Points on a hilly landscape, in no order, each with its height.
From any point a ball rolls to the lowest of the 5 points nearest to it. It stops when none of these is lower. Distance is the straight distance between rows; heights are no part of it.
Z943 (h 20.4): [178 159 133 134 100 142 143 160 181 186 110  83  98 145 169  94  51 169
 100 133  99 119 198 118 173 176 165 110 144  30 100 220 119 103 126 222
 114 159 160  84  84  92  79  72 116 150 100 101 164 124  61 119 173 130
 146  96]
Z750 (h 40.2): [140 107 111 108 113 110 107 108 128 136 156 151 145 121 116 147 129 143
 172 164 140 126 108 136 124 142 127 157 134 182 152  79 135 159 139  74
 155  94 119 142 139 172 106 142 139 129 117 104 106 111 146 128 139 137
 114 128]
Z802 (h 66.9): [119  88 100 119 125 133 103 106 127 147  71 155 171 143 168  98 140 148
 169 106 134 176  49 129 146 126 110 170 153 252 142  53 193 173 117  73
 127  93 107 188 164 152 151 226 110  94 140  84  73 127 172  92  95 171
  96 133]
Z681 (h 45.4): [193 146 113 164  99 164 133 119 144 132 146 123 144 109 123 130 100 154
 141 169 125 121 151 116 111 164 142 139 139 118 162 169 114 111 136 179
 145 123 151  68 167 114 106  87 142 127 116 112 172  65  86 108 163 131
 137 111]
Z175 (h 42.9): [189 114 128 142 130 125 134  98 103 135  74 142 133 111 104 147 113 151
 139 132 132 150 107 130  82 130 136 189 134 200 194 116 162 129 137 118
 139 128 135 145 198 150 119 166 156 121 138 120 131 106 140 129 126 147
 127 135]
Z559 (h 43.9): [187 136 136 151 124 126 159 145  96 133 137 135 142 114  99 142 128 120
 122 139 123 114 140 103  68 130 141 117  89  99 166 194 131  88 135 196
 121 164 183  87 145 137 117 119 153  97 146 161 135 129 109 127 141  97
 129 145]
Z643 (h 34.1): [130 148 146 131 110 122 131 149 134 143 175 128 150 118 106 137 130 106
 136 135 131 106 126 113 115 125 126 111  93  84 107 159 113 124 147 170
 129 153 170 101  80 135  92 129 122 144 124 170 108 166 114 175 169 101
 130 112]
Z622 (h 37.2): [115 167 130 169 144 158 168 159 107 121  92 116  75 138 144 127 104 139
  73 124 108 116 162 146 101 115 151 100 147  45 130 183 127  72 109 198
  88 178 105 116 133  69 134  65 137 147 130 137 157  72  99  82 113 142
 175 113]
Z259 (h 33.1): [110 172 175 140 118 143 130 166 140 150 146  97 124 139 129 122  98 118
 102  86 134 103 151 115 154 112 139  89 127  49  63 168  97 104 122 204
 109 160 144 116  62  94  84  87 107 171 117 141 144 165  79 160 168 116
 162 109]
Z169 (h 75.3): [ 57  74 121  95 158 111 119 115 123  84  61 121 131 133 162 100 180 110
 110  72 107 166  76 156 145  90  86 130 119 177  93  71 143 119 100  85
 106 131 127 191 111 122 187 204 114  91 174 138 101 177 171 115  44 149
 106 146]
Z907 (h 53.7): [ 59  88 142  80 157 105 125 113 117  65  88 100 113 140 143 111 169 111
  98  82 123 124 119 178 154  93 103  96 152 134 100  73 124 115 116  61
 103  97 102 174 101  96 191 140 111 133 165 128 119 158 169 127  67 136
 102 155]
Z483 (h 48.4): [190  98 122 138 117 114 140 123 109 137 128 142 140 112 109 151 143 132
 152 133 116 145 106 112  74 137 122 164  85 176 162 157 145 141 144 146
 145 158 173 117 149 162  99 166 162  89 138 149 108 140 133 141 132 109
 124 128]
Z809 (h 35.5): [ 92 100 112  72 118 121  75 107 153 133 190 142 139 133 148 108 144 133
 176 154 143 123  98 144 184 149 128 110 159 166 116  56 141 189 124  21
 149  67 102 132 107 169 137 130 101 134 116  92  94 128 162 138 139 119
  83 118]
Z90 (h 43.0): [161 105 110 120 114 113 115 109 125 134 152 148 150 111 107 154 134 146
 174 156 132 125 112 135 103 145 125 170 114 185 160 109 140 163 147  94
 161 114 132 125 136 170  95 151 149 116 108 114 105 122 145 139 146 128
 119 117]
Z996 (h 56.7): [126  97  96 126 140 104 113 118 146 152 151 153 137 137 135 122 167 114
 176 117 116 165  87  92 120 133  98 146  77 202 109 136 162 191 139 101
 167 139 141 161 105 198 106 208 126  61 107 130  80 191 154 136 107 138
 127 109]
Z304 (h 36.0): [102  78 114  95 137  97 110 121 121 113 100 140 131 141 139 133 141 132
 124 113 131 139 106 145 140 111 112 138 142 184 133  68 143 146 113  61
 133 107 115 181 133 149 159 164 115 119 153 113 116 138 167 126  97 143
 100 155]
Z566 (h 28.9): [145 124 118 140 146 121 128 117 105 110  77 142 111 129 110 153 117 134
 107 132 147 136 138 136 101 103 136 164 156 158 169 104 136 113 127 101
 127 122  96 154 191 140 145 116 140 141 145 111 150  93 150 113 114 156
 135 146]
Z10 (h 23.1): [ 77 136 151 111 135 108 140 145 117 104 141 121 122 139 118 135 145  99
 113 115 139 114 137 130 139 101 126 106 120  97 101 108 108 126 129 113
 119 126 116 145  96 128 139 126 116 158 125 152 114 160 138 147 130 116
 135 146]
Z76 (h 48.9): [217 132 134 160 130 139 156 124  84 134 100 136 140 110  99 149 113 137
 120 133 122 128 128 109  55 137 147 147  97 125 202 189 142  82 129 186
 115 166 170 107 190 134 128 116 162  76 157 149 145 104 116 110 128 111
 128 151]
Z302 (h 30.2): [108  90 109  91 118 109  93 109 136 117 127 139 127 132 140 125 132 139
 147 139 145 129 107 151 160 126 118 134 171 183 140  42 136 160 118  35
 143  71  88 170 146 147 159 127 115 139 148  94 123 108 167 122 109 132
  90 149]
Z552 (h 27.4): [116 147 149 150 172 118 170 138  76 100  86 127  88 118 109 154 126 112
  75 106 130 121 149 138  89  87 140 108 130  81 142 155 130  78 125 162
  92 167 113 141 146 104 145  94 140 132 145 143 139 113 122 105  99 144
 153 141]
Z180 (h 22.5): [109 179 164 152 141 130 161 162 101 120 131 106 115 133 113 133 125 104
  90  92 126 113 148 122 117 100 144  80 115  39 111 178 113  84 124 202
  92 170 136 111  90  88 116  91 131 155 132 161 122 150  94 128 132 116
 161 123]
Z829 (h 35.9): [150 103 111 115 120 110 104  98 131 134 114 146 144 127 123 143 117 159
 162 144 141 138 100 144 127 134 128 178 150 211 169  68 159 158 127  55
 143  80  97 159 170 170 127 155 137 121 126  97 115 101 155 122 130 152
 106 137]
Z75 (h 72.7): [ 94 121 111 104 142  87  99 123 157 158 171 146 121 141 139 105 181  91
 184 116 107 163  81  92 144 129  92 112  79 163  78 131 148 210 153 101
 149 133 138 164  84 194 120 197 106  65  97 139  73 232 154 161 111 121
 107 109]
Z350 (h 43.4): [190 150 120 160  92 158 141 132 136 137 158 124 163 109 112 130 108 138
 142 157 120 109 155 111  98 162 138 143 111 108 166 177 114 104 130 188
 150 126 170  65 157 116 103  93 157 121 122 129 162  89  88 113 158 114
 128 132]
Z922 (h 47.4): [157 115 114 112 118 127 110 109 143 150 206 142 157 104 108 140 149 134
 193 167 118 115 109 128  99 160 118 159  89 165 141 140 123 179 154 117
 170 129 150  89 110 165  59 152 155 107  94 124  88 142 129 145 166 103
 116 102]
Z162 (h 46.6): [ 66 104 136  82 125 121 109 123 133  91 137 114 118 140 144 112 146 114
 121 113 137 116 130 158 168 111 125 100 162 130 105  63 113 146 119  56
 120  80  92 152 109 114 171 121 108 163 140 126 130 140 153 145 100 111
  99 150]
Z194 (h 53.8): [166 127 110 140 107 145  94 103 148 139 190 134 147  89 107 138 109 166
 173 182 132 112 123 139 125 168 125 162 142 173 151 101 111 159 151 106
 167  85 126  80 142 146  91 110 152 149  91  92 141  76 108 135 177 139
 117  94]
Z870 (h 37.7): [111 163 143 153 133 151 149 160 149 143 111 100  98 141 151 112  82 139
  88 121 119 123 178 122 158 125 155  90 164  47  80 169 109 105 111 184
 108 150 102 109 101  82 104  78 112 177 102 120 161 111  85 130 144 147
 163 101]
Z820 (h 42.6): [108 102 134 135 170 105 146 126 101 108  47 146 122 118 123 143 141 121
  91  96 129 161 100 128  99  89 121 168 114 176 140 106 154 105 106 111
 116 154 122 180 153 147 168 183 139 108 159 141 125 149 152 114  76 163
 129 156]
Z358 (h 45.1): [193 144 123 155 119 146 140 120 106 128 108 136 133 120 108 151 109 139
 128 140 127 129 138 118  77 127 147 146 133 131 188 166 130  96 132 169
 129 142 149 104 198 134 118  92 146 115 142 131 149  80 115 115 139 124
 140 134]
Z181 (h 23.5): [196 164 112 168  98 167 142 143 169 163 140 111 142 117 144 102  72 162
 128 162 111 114 179 112 143 176 149 128 129  74 140 209 104 112 126 206
 145 133 163  54 131  97  98  85 137 134 108 107 187  80  69  98 165 136
 134 114]
Z374 (h 51.2): [118 126 128 106 110 114 110 129 149 152 204 145 143 123 112 133 157 109
 170 151 136 112 117 120 137 144 123 133  92 132 111 125 124 174 153 106
 146 124 146 112  88 171  82 145 122 125  99 148  84 173 141 172 164 108
 114 102]
Z61 (h 41.0): [150  96  98 105 117 107  70  85 132 146 110 151 147 121 137 114 102 172
 176 151 141 148  71 159 160 146 124 176 187 230 172  34 176 180 128  30
 142  54  78 170 168 155 142 156 120 113 133  68 109  89 176 106 131 164
  96 144]
Z482 (h 33.3): [ 97 161 125 168 150 158 160 151 124 115  90 118  78 146 144 125 105 138
  75 127 116 125 173 141 120 114 143 101 163  58 119 167 127  88 107 174
  99 156  80 120 134  61 136  72 126 161 124 126 158  73 104  89 116 147
 174 113]
Z612 (h 45.5): [ 90 133 139 111 110 127 117 139 143 128 183 134 142 125 119 130 135 117
 142 145 150 106 127 122 151 133 132 120 124 119 106 105 116 147 127  95
 141 112 119 123  92 149 113 123 110 164 111 136 122 142 135 161 153 116
 123 114]
Z653 (h 51.4): [150 105 104 120 132 103 121 116 147 148 178 154 143 121 120 137 164 121
 185 147 117 145  97 102 104 148 102 147  78 184 119 143 143 195 166 118
 165 147 155 122 104 189  82 184 145  76 102 134  71 182 146 151 135 113
 117 100]
Z594 (h 43.1): [109  97 116 102 129  97 123 127 126 127 133 141 132 139 129 145 155 113
 148 134 133 140 105 122 131 127 120 140 109 169 125 104 142 161 128  79
 142 122 131 163 115 177 130 172 120 100 128 137  94 164 157 141 117 130
 112 134]
Z472 (h 85.9): [ 55 103 151  80 163  86 125 120 119  86 109 102 109 143 137 111 192  91
 110  68 104 149  97 166 159  94  95  91  98 118  52 103 119 138 124  89
  93 125 128 172  66 109 177 181 114 108 145 161  87 211 159 150  72 116
 110 147]
Z983 (h 21.5): [ 88 152 133 132 134 137 147 143 124 111 133 122 115 137 128 134 122 113
 103 125 147 111 161 125 145 107 138 106 155  87 107 121 108 110 127 131
 122 124  89 128 123 112 138  90 114 178 120 128 152 109 125 128 125 131
 150 127]
Z200 (h 43.8): [164 179 135 154 112 162 151 166 138 162 143 107 146 136 131 104  91 132
 114 127 119 103 162  99 125 137 155 102 106  36 132 213 117  82 114 232
 119 160 169  73 101  98 101  84 128 135 125 138 163 130  79 114 158 124
 143 123]
Z488 (h 48.7): [198 153 125 146  99 152 140 146 138 160 179 130 179 105 108 123 118 136
 162 153 126  99 143 106  97 167 127 147  62  98 163 194 100 116 133 194
 154 143 191  45 125 115  87 115 154 105 128 146 144 126  79 124 167  93
 121 147]
Z278 (h 38.2): [134 165 115 163 118 160 161 171 150 158  95  99  84 145 161 110  74 156
  84 135  98 129 182 123 140 143 165  96 148  38 123 209 133  79 106 224
  99 174 131  94 112  73 112  68 128 149 116 129 170  85  83  94 145 144
 160 106]
Z108 (h 34.5): [146 141 115 157 110 141 119 111 155 127 142 139 123 122 121 137 103 149
 127 178 145 122 150 122 144 148 128 134 174 140 139 104 108 136 134 114
 151  99  97  99 157 131 123  88 129 159 103  91 165  61 115 120 149 146
 140 104]
Z269 (h 49.8): [226 135 134 147 117 136 159 128  97 141 127 143 155 101 101 137 124 139
 151 149 117 134 124 108  62 160 128 168  71 154 194 191 127 102 136 174
 145 158 190  88 168 133 105 145 183  62 147 155 134 125 103 116 145  90
 124 162]
Z598 (h 50.6): [168 118 115 126 108 115 133 131 133 145 182 141 148 109 103 139 159 120
 166 152 111 128 109 109  85 144 116 144  68 149 137 159 127 155 157 158
 147 156 185  91 113 157  83 155 151  96 115 157  88 166 121 153 149  91
 112 115]
Z756 (h 48.2): [ 99  89 100 122 136 108 114 122 136 147 106 155 143 146 149 118 164 116
 162 104 123 179  67  96 133 117  97 147  99 209 107 106 165 170 119  92
 150 129 132 185 121 178 145 217 115  65 134 125  86 174 167 122  92 151
 118 122]
Z808 (h 28.1): [ 76 148 124 143 155 157 147 133 143 104  98 110  82 159 148 117 113 133
  85 141 139 121 180 136 164 125 129 106 189  82  95 117 105 111 110 123
 108 118  56 131 140  80 156  80 116 180 118 116 166  85 123 103 111 145
 166 126]
Z39 (h 36.8): [ 52  88 147  68 130 137  85  95 154  69 153  97 115 132 176  91 149 125
 119 108 135 113 127 175 194 122 120  73 195 127  81  41 112 150 128  38
 112  63  72 151  92  86 178 108  94 191 131 102 131 124 166 161  99 105
  95 121]
Z80 (h 69.1): [ 60  74 119  66 148 100 103 112 126  90 103 106 128 136 162 108 173 106
 127  87 115 136  95 164 158 109 105 107 139 160  92  65 130 149 117  56
 117 100 117 181  99 124 171 169 101 119 154 127  91 175 173 138  73 129
  87 135]
Z268 (h 35.4): [113 114 128 118 128  94 142 138 118 120 137 138 128 134 110 150 150 106
 127 134 131 123 121 115 112 112 125 131  95 135 125 129 124 135 141 123
 138 141 138 146 109 164 118 150 129 130 122 157 102 161 140 153 127 123
 123 130]
Z48 (h 62.5): [ 73  66  97  96 143 115 102 119 123 107  67 137 149 139 173 105 165 120
 138  79 114 166  58 140 150 103  94 136 140 214 113  54 166 153 107  69
 122 117 115 192 127 140 171 207 101  93 169 108  86 157 181 119  64 156
  92 127]
Z716 (h 7.8): [116 145 111 156 138 141 127 113 138 109 103 134  94 137 126 140 105 138
  94 157 152 126 166 134 138 118 125 134 187 128 134 100 117 117 128 106
 131 105  71 132 181 111 157  84 125 160 128 103 169  62 136 108 121 148
 150 128]
Z7 (h 51.8): [ 68 145 173 104 133  95 123 147 129 128 157 120 123 141 113 135 162  94
 123 102 134 116 124 128 150 106 116 102  85  84  66 122 106 139 136 130
 107 145 133 147  64 130 126 147 109 143 119 180  92 201 136 172 144  96
 136 142]
Z543 (h 20.5): [ 83 160 157 132 167 122 159 141  98  91 106 118  97 137 116 137 143 108
  77 100 136 114 159 144 124  94 132  96 135  68 113 137 113  90 123 136
  99 146  96 146 110  91 153  93 134 158 136 142 138 129 122 110 104 144
 154 150]
Z222 (h 40.8): [125 175 143 159 164 143 178 151  60 116  88 126  74 128 123 147 119 123
  65  95 104 116 145 147  76  96 154  90 112  31 155 188 144  56 112 211
  63 207 123 125 138  70 156  74 157 104 154 160 141  94 100  77  92 135
 171 133]
Z191 (h 42.5): [121 107 108  82 139 113  82 101 154 160 210 154 156 114 124 122 149 128
 214 172 134 116  96 128 151 167 117 134 115 180 128  87 135 210 148  48
 167  90 122 112  99 181  82 157 125 104  84  90  74 161 156 132 168 121
 101 102]
Z346 (h 53.0): [118 117 123 125 132  82 121 133 134 145 169 143 119 123 112 136 165 104
 154 126 112 148 107  99 109 116 110 126  67 132  97 148 139 169 161 140
 138 167 162 140  84 177 107 185 128  97 109 168  80 203 138 166 125 102
 121 107]
Z355 (h 48.5): [ 53 122 168  79 109 152  91 121 154 122 179 107 132 150 154  95 125 113
 123 121 151 108 129 149 210 132 131  90 165 104  56  69  96 157 113  61
 124  83  95 135  73 107 146 110  92 185 123 123 130 158 133 171 141  98
 108 118]
Z491 (h 25.1): [101 148 114 160 150 152 145 133 135 107  86 127  78 141 142 137 109 134
  79 145 137 122 175 138 133 120 135 117 184  91 124 126 112 103 113 134
 111 131  67 128 164  79 150  69 121 164 124 112 162  59 123  94 112 151
 168 123]
Z28 (h 33.2): [175 174 161 134 114 148 135 179 161 184 119  75  99 152 166 101  61 154
  96  98 112 124 181 118 167 142 159  94 130  16  80 217 116  76 114 241
 108 179 169 102  65  86  79  67 116 146 112 114 163 156  60 123 171 118
 158 105]
Z793 (h 66.7): [233 166 111 176 108 176 131 110 115 143 116 126 135 114 108 134  91 169
 146 160 118 129 156 126  90 179 138 171 123 131 205 180 122  87 139 187
 138 120 146  72 220 100 115  87 167  89 122 113 181  46  92  75 160 122
 145 150]
Z538 (h 54.5): [140 148 130 148  96 154 130 134 166 138 173 123 152 114 128 123  91 141
 137 161 135 106 155 109 154 152 145 124 153  97 109 138  95 138 136 144
 152 117 135  83  99 130  88  97 119 176  93 109 154 104  92 152 165 135
 137  88]
Z30 (h 44.2): [ 73 119 150 110 170  78 154 131 101  91  95 119 110 134 117 132 166  92
  94  91 121 136 128 146 134  91 109 115 106 116  94 114 116 115 122 106
 102 136 122 171  93 124 168 154 131 121 148 156 111 177 144 128  83 131
 126 161]
Z537 (h 51.5): [ 56  95 135  61 125 107 101 121 133 104 154 110 125 144 149 113 166 102
 134 106 133 121 110 159 180 123 117  91 133 133  80  73 119 160 129  53
 120  93 115 163  85 131 158 144  97 141 127 137  94 173 161 165 111 100
  93 135]
Z737 (h 27.8): [ 76 125 143 117 161 109 148 133 108  82  96 122 104 141 117 145 143 107
  89 108 138 116 143 146 131  97 127 106 136 106 118 106 112 106 124 103
 113 120  97 157 121 117 165 116 127 151 138 139 137 136 142 119  94 134
 135 159]
Z508 (h 5.2): [ 85 160 167 130 139 124 142 148 115 111 145 110 120 134 113 137 134 104
 102 104 142 108 146 128 145 104 134  96 125  67  87 136 105 106 122 148
 113 139 116 128  87 107 123 107 112 175 124 153 128 161 115 150 144 118
 149 135]
Z926 (h 35.6): [151 138 147 154 155 119 164 144  74 115 101 131 111 115 105 159 127 110
  89 114 126 123 135 115  69 101 146 113 107  84 161 178 131  81 131 193
 101 175 151 124 149 120 139 104 143 113 155 158 137 122 116 112 113 122
 147 140]
Z310 (h 24.6): [ 83  87 111  89 129 126  77  96 149  85 121 117 100 131 161 101 124 139
 123 128 140 124 125 169 177 120 115 108 210 167 123  30 126 140 130  32
 123  55  67 158 137 104 191 103 106 169 153  87 147  92 169 126  92 120
  87 136]
Z751 (h 51.1): [196 136 121 129  95 146 137 143 133 157 186 131 178  94 101 128 143 135
 174 161 113 105 124 118  88 167 119 160  62 128 163 184 111 140 144 179
 153 145 193  55 121 132  74 132 170  86 118 154 114 140  93 136 171  78
 110 138]
Z667 (h 51.3): [189 142 140 170 154 144 164 132  61 138  68 142 103 123 106 160 102 134
  85 110 115 134 135 124  48 116 158 134 110  92 202 194 153  73 127 199
  83 185 149 134 212 111 154 101 159  78 166 152 155  86 125  81 108 139
 145 149]
Z985 (h 77.2): [ 42 126 171  65 145  99  85 114 149 126 159 103 115 158 150 115 185  86
 140  72 114 129  96 164 193 109 103  75  94 107  33  90 103 173 134  85
  97 124 127 168  58 115 154 159  82 126 120 160  76 230 159 182 134  73
 109 129]
Z281 (h 49.0): [223 154 138 170 120 120 160 156 102 158 153 139 161 111 100 124 131 124
 140 150 128 120 140  92  62 157 125 140  30  97 176 217 116  89 133 215
 130 178 203  67 142 133 104 142 182  60 142 185 130 154  91 116 148  81
 127 172]
Z607 (h 58.6): [235 160 118 177 123 169 135 108  88 141  83 141 117 120 100 141  86 158
 125 146 121 144 144 133  72 160 151 176 129 141 223 184 151  80 135 179
 117 136 138 108 244 105 128 100 156  84 141 129 174  44 114  86 146 138
 147 147]
Z352 (h 23.7): [134  95 116 143 135 117 130 122 112 141  77 157 149 135 134 129 149 136
 139 106 124 181  70 104  98 118 115 188 109 226 148 109 186 147 118 113
 139 143 133 178 153 168 135 225 136  94 130 119 100 141 164 117  99 167
 132 132]
Z868 (h 39.8): [ 74 103 128  94 136  95 130 135 118 110 122 122 121 139 129 129 157 111
 117 112 130 123 123 139 138 107 119 121 123 139 107  88 123 138 126  79
 126 115 119 168 108 141 155 153 115 128 143 142 109 165 160 142 103 126
 114 150]
Z62 (h 59.8): [216 160  98 178 101 175 116  94 144 148 132 120 131 103 122 131  79 171
 142 180 125 129 150 130 119 190 130 170 158 151 182 154 115 119 143 170
 148 101 138  61 203  95 111  86 156 110 112  95 185  33  81  91 176 139
 143 121]
Z521 (h 53.3): [192 138 107 166  98 158 115 100 142 132 160 128 143  92 117 143 102 165
 153 176 131 121 137 128 112 167 123 163 150 160 168 130 113 127 149 140
 156  97 131  69 176 128 105  94 152 134 107  95 163  54  97 111 166 127
 136 104]
Z760 (h 50.0): [ 84 147 176 115 114 166 112 137 170 138 157 109 127 147 156 102  91 127
 110 126 146 107 158 129 214 142 138 100 171  81  38 106  84 143 108 106
 121 107 101 125  64 101 116 104  91 191 100 101 149 155 100 176 159 120
 145 114]
Z851 (h 53.4): [184 162 107 180 113 171 142 134 121 137 103 128 108 132 130 138  92 146
 101 155 115 129 164 125  94 143 152 128 142  88 178 193 134  74 117 196
 115 152 137  93 199  92 140  68 141 112 133 126 178  45 108  77 141 137
 155 130]
Z338 (h 44.1): [101 155 151 138 123 153 141 147 170 145 126  99 113 144 152 111  75 140
  96 135 134 117 182 122 187 141 150 104 178  67  63 134  95 127 110 143
 126 125  97 114  88  91 108  88 100 190  96 105 160 126  91 150 149 141
 163 102]
Z325 (h 30.5): [114 160 140 150 133 144 156 150 120 116 123 116 111 133 125 136 112 119
 102 129 128 112 158 117 121 109 150  94 140  65 122 168 117  94 119 182
 114 151 119 109 120 101 118  77 121 164 122 139 146 110 100 122 135 132
 160 115]
Z492 (h 44.0): [ 94  95 112 133 151 120 123 125 112 129  59 145 145 136 145 118 159 127
 123  84 127 177  73 121 125  94 101 169 112 210 125  81 171 135 100  95
 125 140 125 190 138 151 180 225 122  92 156 134 106 152 167 105  70 166
 118 146]
Z567 (h 48.3): [202 109 140 156 134 128 153 113  88 134  71 149 134 109 101 152 125 140
 125 108 116 164 102 108  65 117 143 184 102 186 191 155 166 108 131 151
 131 165 165 140 192 147 129 170 161  97 152 142 130 118 128 122 117 140
 133 135]
Z540 (h 54.7): [ 83  80  98  87 139  99 109 119 135 123 119 135 136 146 157 118 167 107
 148 103 123 161  83 119 155 117 101 122 112 183  96  83 148 175 124  74
 137 115 129 183 104 162 153 193 105  76 141 123  79 184 170 136  86 134
 102 127]
Z373 (h 40.9): [167 164 143 142  92 157 138 156 164 165 157 105 153 119 134 101  79 131
 127 120 122 108 168 103 150 144 149 112 128  53 100 195 101 105 127 205
 135 147 170  71  74 113  77  90 117 159 110 120 162 140  73 143 175 126
 141 102]
Z891 (h 37.9): [132  98 121 121 131  99 126 122 110 126  93 146 126 124 118 151 137 131
 130 123 136 143 109 125 102 116 128 167 125 181 154 102 144 134 127  93
 143 129 125 169 157 168 134 163 138 117 136 125 121 128 154 134 111 152
 118 141]
Z956 (h 35.3): [ 77  75 123  76 148 114 103 102 131  71  84 111 113 131 153 105 151 134
 115  94 132 127 116 180 155 101 108 110 180 161 122  47 126 124 116  47
 116  74  89 183 129 107 187 123 104 149 168 106 134 127 171 128  64 138
  91 145]
Z854 (h 38.4): [169 122 124 147 132 119 142 118 102 121 105 138 126 118  99 163 126 127
 118 132 129 131 128 119  81 110 141 148 126 144 172 149 137 106 138 142
 134 143 138 129 170 143 120 119 145 126 136 134 137 108 126 126 126 133
 132 133]
Z360 (h 37.3): [152 121 112 138 125 116 112 105 121 128  95 145 120 127 110 147 111 155
 132 144 152 138 124 142 123 122 130 174 172 183 174  73 146 132 132  81
 144  88  80 156 193 148 141 119 135 143 133  97 149  85 151 117 123 157
 123 147]
Z314 (h 37.8): [ 99 120 149 136 184  93 162 128  83  95  60 135 103 117 111 148 147 110
  72  96 124 141 128 136  96  83 124 131 110 124 135 129 136  91 113 129
 101 166 124 169 140 133 167 148 150 116 161 157 127 144 139 106  76 154
 136 152]
Z522 (h 44.3): [118 128 121 130 112 128 118 122 153 122 158 141 128 127 122 142 120 139
 143 164 154 116 140 130 143 136 136 131 155 140 129  87 116 140 134  88
 151  89  98 117 141 150 125 107 126 165 112 107 146  93 130 139 143 135
 127 120]
Z395 (h 55.8): [ 94 103 100 135 131 142 103 117 117 144  81 163 175 148 168  81 169 114
 161  79 126 194  34  97 142 109  88 162 124 249 124  68 203 164 112  95
 131 115 115 187 168 147 167 243 100  73 142 104  74 137 183  97  80 165
 124 121]
Z84 (h 23.4): [122 141 145 144 122 116 149 145 109 118 142 128 135 114 100 148 140 105
 113 125 134 112 139 114 101 108 136 104 110  88 132 157 116 109 141 173
 123 157 151 113 111 125 112 114 124 143 128 162 123 145 118 150 139 113
 139 130]
Z68 (h 38.3): [166 153  97 177 115 161 134 109 144 129 111 133 107 121 131 150  92 152
 111 170 135 127 163 130 120 144 139 132 178 122 160 145 125 108 128 168
 132 115 111  94 196 104 129  73 132 147 115 102 173  41 112 107 148 147
 154 107]
Z903 (h 46.8): [ 61 125 151 102 125 144 116 119 150 102 141 109 113 152 142 108 119 122
 107 128 144 108 151 148 188 128 122  91 184 112  80  74 100 140 115  70
 115  79  77 129 113  89 171 103 107 189 125 110 154 123 134 142 118 118
 127 136]
Z842 (h 44.9): [187 161 122 148  87 167 134 146 169 162 181 115 170 107 119 105  96 143
 147 149 119 108 156 109 137 164 135 138 114  88 130 189  95 125 138 185
 154 129 180  55 103 115  83  93 139 144 108 114 163 108  70 132 178 122
 126 104]
Z580 (h 45.0): [126 142 136 122  98 143 121 139 159 145 199 138 157 109 113 130 123 128
 157 150 140 102 129 121 135 146 132 129 115 111 116 133 114 145 143 125
 155 117 144  90  89 144  83 118 119 163 102 129 121 136 114 166 173 121
 124  94]
Z413 (h 37.1): [153 182 160 150 123 128 143 167 113 154 152 112 142 125 108 123 123 107
 113 103 122 104 138  91 104 109 134  81  73  38 118 206 123  84 129 238
  93 186 198  94  80 101 103 112 125 121 141 184 120 172  85 148 159  93
 148 136]
Z141 (h 41.9): [ 85 105 113  64 129 108  92 110 151 139 186 135 139 144 147 118 165 108
 180 142 136 121 100 132 179 149 122 103 129 157 103  81 141 195 135  47
 148  97 122 147  88 172 122 157  94 116 113 119  73 179 162 151 140 106
  94 109]
Z528 (h 40.3): [ 79 112 124  86 115 118 104 120 143 124 174 132 134 140 141 124 139 111
 144 147 149 114 125 143 178 133 133 112 147 139 111  76 124 159 126  53
 135  87 104 143 105 146 142 128 104 150 126 113 118 139 150 153 139 114
 102 128]

Call two points neighbours if one is among the 5 nearest of the other. Go from one point of each pair to the other, from neighbour to neighbour, staying as low as possible. Name the highest point that can't be avoided.
Z716 and Z352: Z891
Z943 and Z310: Z360
Z943 and Z508: Z28

For each start below, name the point where the ball stops.
Z793: Z716
Z996: Z508
Z607: Z716
Z374: Z508
Z653: Z310
Z598: Z310
